Each row is a point on a landscape with many peaks, with its height.
A climber steps from a point to the highest of its 3 nearest points, and stops where none of them is higher. Distance is the straight distance between rows; heights are no part of it.
(801) height 70.3:  14  11   2  30   7   0  38 -19  16  28 -16  -7  50  35   4  -1 -35  29   0  25
(174) height 37.3:   3 -15  -2  -5 -13 -11  28 -12   7  14 -19  19   7  10 -18  15  27  14  10  26
(716) height 30.2:  -6 -20   1  -3   9   0 -23 -13  22  12 -13 -14  -8 -22 -10 -10  -8  -5 -21 -11
(236) height 28.3:   7  15  -1 -27 -24  -7  15 -18  -4 -17   0  19   0  14   2  17  42  -2   9  22
(486) height 56.3:  47 -29  -7  64  12 -12  61  12   0  21  10  -9  31  20   0 -12 -33  32  15 -10
(104) height 59.6:  17  -9   3  72  22  -5  35  19  -4   6  27   4 -17  19  -7  -1 -47   7  22 -24
(972) height 51.2:  12 -14 -27 -22  -1 -10 -55  54 -53 -19  31  36 -64 -29  -5   4  26 -24  18 -42
(957) height 39.3:   3  17   2 -65 -17  -7  -4  -3   1 -20 -22  16  36  17  22  23  60   8 -20  21
(115) height 59.7:  26 -15  -3  58   6  -4  52  22 -16   5  16  18 -15  12 -14   7 -11  21  34 -10
(165) height 25.7: -11 -46  -8  44  29 -15   1   1   9  28  15   7 -40 -29 -29  -6 -40   7   8 -28
(849) height 54.4:   1  -2  -5  11   0   5 -11  14 -17 -15  32  12 -59 -19  -9  -7  -9 -20  33 -26
(128) height 24.9:  -2 -42  -6  39  19 -11  15  -8  13  29   1  11 -13 -15 -32  -4 -21  13   7 -15
(785) height 43.2:  10 -22 -15  -8 -23 -21   2  26 -28  -6  23  53 -56 -10 -13  12  37   0  33  -5
(307) height 32.6:   8 -12  -9  -1  -6   1   6  -5   3   0   3  13 -21  -3 -18   4   9  -2  17   7
(222) height 39.4:   2   0  -8 -55 -11 -19  -6  -1   9 -12 -31  18  20   1   7  19  57  12 -24  18
(294) height 31.6:   4 -27 -17  -7  -6 -11 -13  14  -6  -5   4  30 -48 -26 -14   4  21  -7  18 -11
(572) height 52.9: -21  40  26  12   3  23   1 -22   9  -2  10 -46  21  23  14 -10 -46  -7  -8  13
(220) height 48.4:  -6   7   3 -27  -8   5   3 -32  20  19 -32 -10  39  14   8  -3   5  17 -24  40
(707) height 55.5:   4  45  28  41   5  14  19 -11   8 -14   8 -38  21  46  24   5 -48  -1  10   8
(602) height 55.1: -13  18  16  28   8  19   2  -9   6  -7  18 -30  -9  17   4  -4 -42 -12   6  -1
(291) height 58.4:  49 -24  -2  71   3  -7  68  34 -22   5  28   7  -5  21  -7  -8 -10  30  38 -23
(576) height 39.6:  13  12 -10 -25 -21  -3 -28  26 -46 -31  34  29 -45  -3   7   6  33 -25  34 -20
(581) height 69.7:  20   9   0  29  -8  -2  48  -4  -5   1  -4   9  13  32 -11  16   3  20  24  18
(872) height 45.3: -16  37   4 -49  13  31 -38  20 -30 -24 -23   0  42 -13  10   2  43 -33 -34 -14
(527) height 23.7:   4  36  -3 -18 -16   8 -14   1 -30 -36  21   5 -18  -1   8   1  28 -27  24  -3
(27) height 50.5:  -8 -15  -5  22  10 -14  15 -27  34  50 -23 -11  48   6  -6 -17 -43  31 -14  18
(882) height 64.9:  11  -5  -8  22 -13  -8  49  10 -17  -9   6  29 -14  22 -15  18  20  13  33  17
(332) height 61.3:  -4 -49 -10   4  15 -19 -11 -10  24  28 -18  11 -16 -29 -24 -10  -2   8  -9 -10
(279) height 31.7: -10 -30  -4  61  22 -11   5  13   6  22  29   5 -46 -16 -27  -7 -56   3  15 -37
(118) height 48.5: -22  19 -13 -54  21  16 -42  18 -22 -16 -28   6  29 -25   1   9  53 -10 -32 -17
(654) height 31.8: -17  12  21 -32   3  33 -31  -4   9  -1 -18 -37  42 -16  25 -20   0 -22 -47   5
(101) height 20.3:   7  33  -3 -41 -26  -3 -13   4 -31 -43  13  17  -3   9  12  13  53 -18  16  -6
(53) height 63.6:  -4  -1  14  63  23  -4  15   0   5   4  23 -25 -12   7  -1  -3 -64  -1  -3 -23
(559) height 23.4:  -6 -29  -7  39  24 -20  16 -21  32  42  -4 -11  21  -6 -16 -11 -46  21 -13  -7
(885) height 58.1: -13   8  10  -1  -3  11  -5 -31  30  22 -17 -23  35   6   7 -12 -27  14 -21  31
(425) height 57.3:  -2  -1   1  47  12  11  10   8  -5  -5  27   4 -42   1 -13   3 -33 -11  32 -20
(892) height 37.4:   2  29   5   6  -3  16  10 -15   3 -17   8 -10  -6  23   0   7  -3 -10  19   9
(870) height 45.9:   3  52  19   9  -8  25  19 -20   3 -11   0 -24  25  44  18   8 -15   2  15  33
(626) height 28.7:  -4 -19 -31 -43  10 -12 -30  22  -4 -10 -19  27 -15 -29  -2  15  42   0 -16 -19
(426) height 44.7:  -7  22  17 -32   3  25 -30   5  -3 -15 -10 -29  26  -8  18 -18  15 -35 -23  -8
(622) height 5.9:  -2 -47 -32 -32  10 -28 -17  14  11  18 -33  29 -17 -35  -9   7  43  11 -19 -13
(746) height 70.7:   0 -16  -9  17 -24 -15  41  28 -30  -6  24  42 -34   4 -18  18  33  17  52   9
(766) height 1.2:  -7  52  19 -33 -20  40  -8 -21  -1 -19  -1 -37  35  25  24 -10   8 -23  -9  24
(466) height 47.0: -22  19  20   6  -4  19 -14 -17  12   1   7 -45  14  -2   6 -20 -42 -15 -17   7
(931) height 67.6:   5 -17 -23 -31  -9 -18 -21  23 -18 -13  -5  41 -32 -26   0  18  47   3   7  -9
(1017) height 39.8: -13   3  13 -12   1  18 -23 -11  14  -4  -2 -31   7  -8   3 -15 -12 -16 -14   6
(71) height 44.9: -13  -6   6 -23   1   7 -22 -27  32  27 -33 -20  36 -10  11 -17 -10  13 -36  22
(761) height 21.7:  -1 -61 -15  36  20 -20   7   7   8  39   5  30 -43 -37 -39 -13 -21  11  14 -29
(283) height 20.8:   7  17 -11 -15 -33  -7   1  20 -43 -31  39  33 -40  19   8  17  37 -12  43  -3
(583) height 11.9:   5  52  13 -48 -21  19  -4 -16  -9 -29   0 -13  21  30  21   8  35 -15  -9  20
(50) height 42.1:   9  -2   0  -2  -6   0  19 -27  20  21 -26   0  28  16 -13   7   3  23  -3  32
(460) height 62.4: -25   8   5  16   0  -1   6 -37  39  48 -24 -25  64   2  17 -22 -53  34 -41  27
(408) height 37.6: -11  -8   6 -22  13  11 -36  -5  15  -5 -12 -27   3 -25   1 -14  -2 -16 -24  -6
(178) height 66.4:  -6 -29 -18 -16  15  -7 -43  18  -3  -7  -1   7 -38 -48  -8  -7   5 -18 -10 -31
(494) height 47.1: -29  33  32  -4  -5  30  -7 -22  12   5   2 -51  41   7  25 -28 -49 -19 -35  14
(404) height 57.9:  19  18  13  60   8   6  32  12 -12 -13  26  -8 -27  35  12   9 -33  -5  35 -12
(348) height 2.8:   3  59  11 -66 -25  11 -18   2 -30 -48   0   8  39  26  28  19  63 -14  -5   3
(698) height 8.5:  -4 -38  -7   5  10 -19  -4 -30  37  46 -29  -6  14 -16 -19 -15 -16  19 -17   4
(136) height 1.4: -35   2  24  30   7  -6 -15 -13  11  19  12 -59   0 -22 -11 -21 -70 -15 -45 -10
(322) height 26.4:   2  39  10 -24 -11  26  -8  -7 -11 -31  12 -18   1  14  12   1  12 -28   9   9
(575) height 43.7:  -8 -27  -2  10  11  -3 -18  -7  16   8  11  -7 -27 -24 -16 -10 -24  -5  -2 -21
(903) height 49.9:   4   8   1 -22  -1  12 -17  -1  -2 -17  -1  -5  -8 -13   0  -4  10 -21  -5  -6
(954) height 68.1:   9   4   8  48  16   2  22  -8  12   8   0 -17  18  28   1   4 -46  15   3   6
(750) height 52.5:  -5   7  -6 -38  16  18 -39  12 -12 -18 -15 -11  13 -27   7  -6  28 -27 -21 -20
(907) height 50.9:  -3  18  12 -37  -8  23 -23 -19  17  -3 -24 -22  34   4  19 -10  14  -2 -34  22
(520) height 54.0: -13 -22   0  -2  16   0 -37   9   1  -8  18 -14 -40 -43  -5 -21 -24 -30  -3 -38
(242) height 30.0:   0  39  11  -7 -17  21  22 -31   9   3 -22 -15  46  45  12   4  -3  21   0  50
(895) height 56.5:   9  37  25  42   8  16  22  -4  -2 -18  18 -31  -1  43  16   8 -46  -6  22  -3
(960) height 48.2:   5  19  -3 -47 -12   1 -16   3 -10 -25 -11   6  13  -1  14  10  51  -9 -15   7
(141) height 68.2:  15  36  14  33   2   9  35 -15  17   7 -12 -22  49  42  24   4 -41  23  -1  30
(122) height 54.5:  -3  -4 -21 -30  11   3 -49  36 -32 -22   6  25 -28 -39  -5   0  27 -22  -1 -35
(383) height 56.8:  40   7  20  69   8  -1  46   7   0  -5  23 -10  11  45  17  -1 -46   4  26 -11
(922) height 33.5:  -3  -1   2 -30 -27 -19  42  -8   1  -5 -11  30  21  25  -6  24  43  20  12  34
(569) height 48.3:   3  10 -15 -38   2   5 -33  20 -22 -29  -1  15  -8 -18   5   7  40 -14  -9 -17
(328) height 65.8:  -5  25  19  35  11   1  11 -25  27  23  -9 -31  51  20  18 -10 -56  18 -23  18
(280) height 41.4:  -7 -16 -23 -44  17  -9 -32   5  19  10 -46   0  14 -28   3   8  45  11 -37   0
(372) height 28.8: -22 -16  11  27  17  -8 -11 -12  21  14  10 -23 -18 -19 -11 -16 -49  -5 -17 -16
(61) height 23.9:   1 -22  -8 -23   2 -11  -8 -20  30  27 -44  -4  22  -9  -4  -6  13  15 -29  19
(910) height 21.8:   5 -27 -12 -18   4 -17  -4  -3  15  12 -23  21 -12 -19 -14   4  21   3  -8   4
(229) height 39.1:   3 -45 -33 -13  10 -22 -24  29  -5   5 -11  42 -58 -51 -12   3  26  -5   0 -26
(341) height 51.6:   2  18  -5  25 -10   7  17  11 -22 -14  27  20 -45  17  -3  12   2  -8  46  -1
(206) height 48.6:  11 -38  -2  68  33 -18  35   9   9  29  23  -1  -3   1 -12 -10 -54  20   3 -28
(52) height 72.3:  36   2   7  41   5  -3  60  -3   2  16 -10  -9  49  41   5   8 -21  30  12  20
(696) height 26.2:   1 -46 -16  12  -9 -22  24  21 -14  22   7  45 -42 -22 -35   2  21  20  32  -3
(528) height 39.7:   0 -15  -6   1 -38 -25  35  40 -36 -13  37  54 -36  16 -11  21  46  12  60   7
(253) height 59.3:   3   3  -8 -40   4  12 -27   4   1 -16 -18  -1   6 -17  10   6  33 -10 -25  -3
(504) height 47.3:  14  -3 -17 -17 -21 -12 -29  43 -50 -14  49  47 -71  -9   3  14  28 -18  42 -21
(46) height 79.5:  -4   8   1 -50   6  12 -29  -5  14  -1 -31 -15  30 -10  16   0  35  -1 -40  13
(218) height 9.8: -28 -13  14  12  10  -1 -23 -25  31  27  -6 -44  11 -19  -3 -23 -44  -5 -42   2
(833) height 23.6:   1 -26 -15 -37 -17 -38  12  16  -9 -14  -6  50 -18 -12  -5  18  59  10  11   7
(437) height 32.7: -38  10  29   3  -9  15 -20 -27  18  25   0 -57  38 -12  16 -36 -55  -9 -58  11
(22) height 3.5:   1   0  -3 -29 -38 -24  12  21 -25 -31  26  55 -14  14   7  28  61   7  42  12

For each start below, name the point where the climber stops.
(527) -> (178)
(559) -> (52)
(283) -> (178)
(425) -> (746)
(322) -> (746)

Call two points neighbours if one is among the 3 nearest of the other. Go from one point of each pair to the other, from neighbour to neighbour, staying as high as possible. Name the lowest point that can't be avoided.
(332), (178) -> (716)
(52), (746) -> (882)
(52), (46) -> (220)
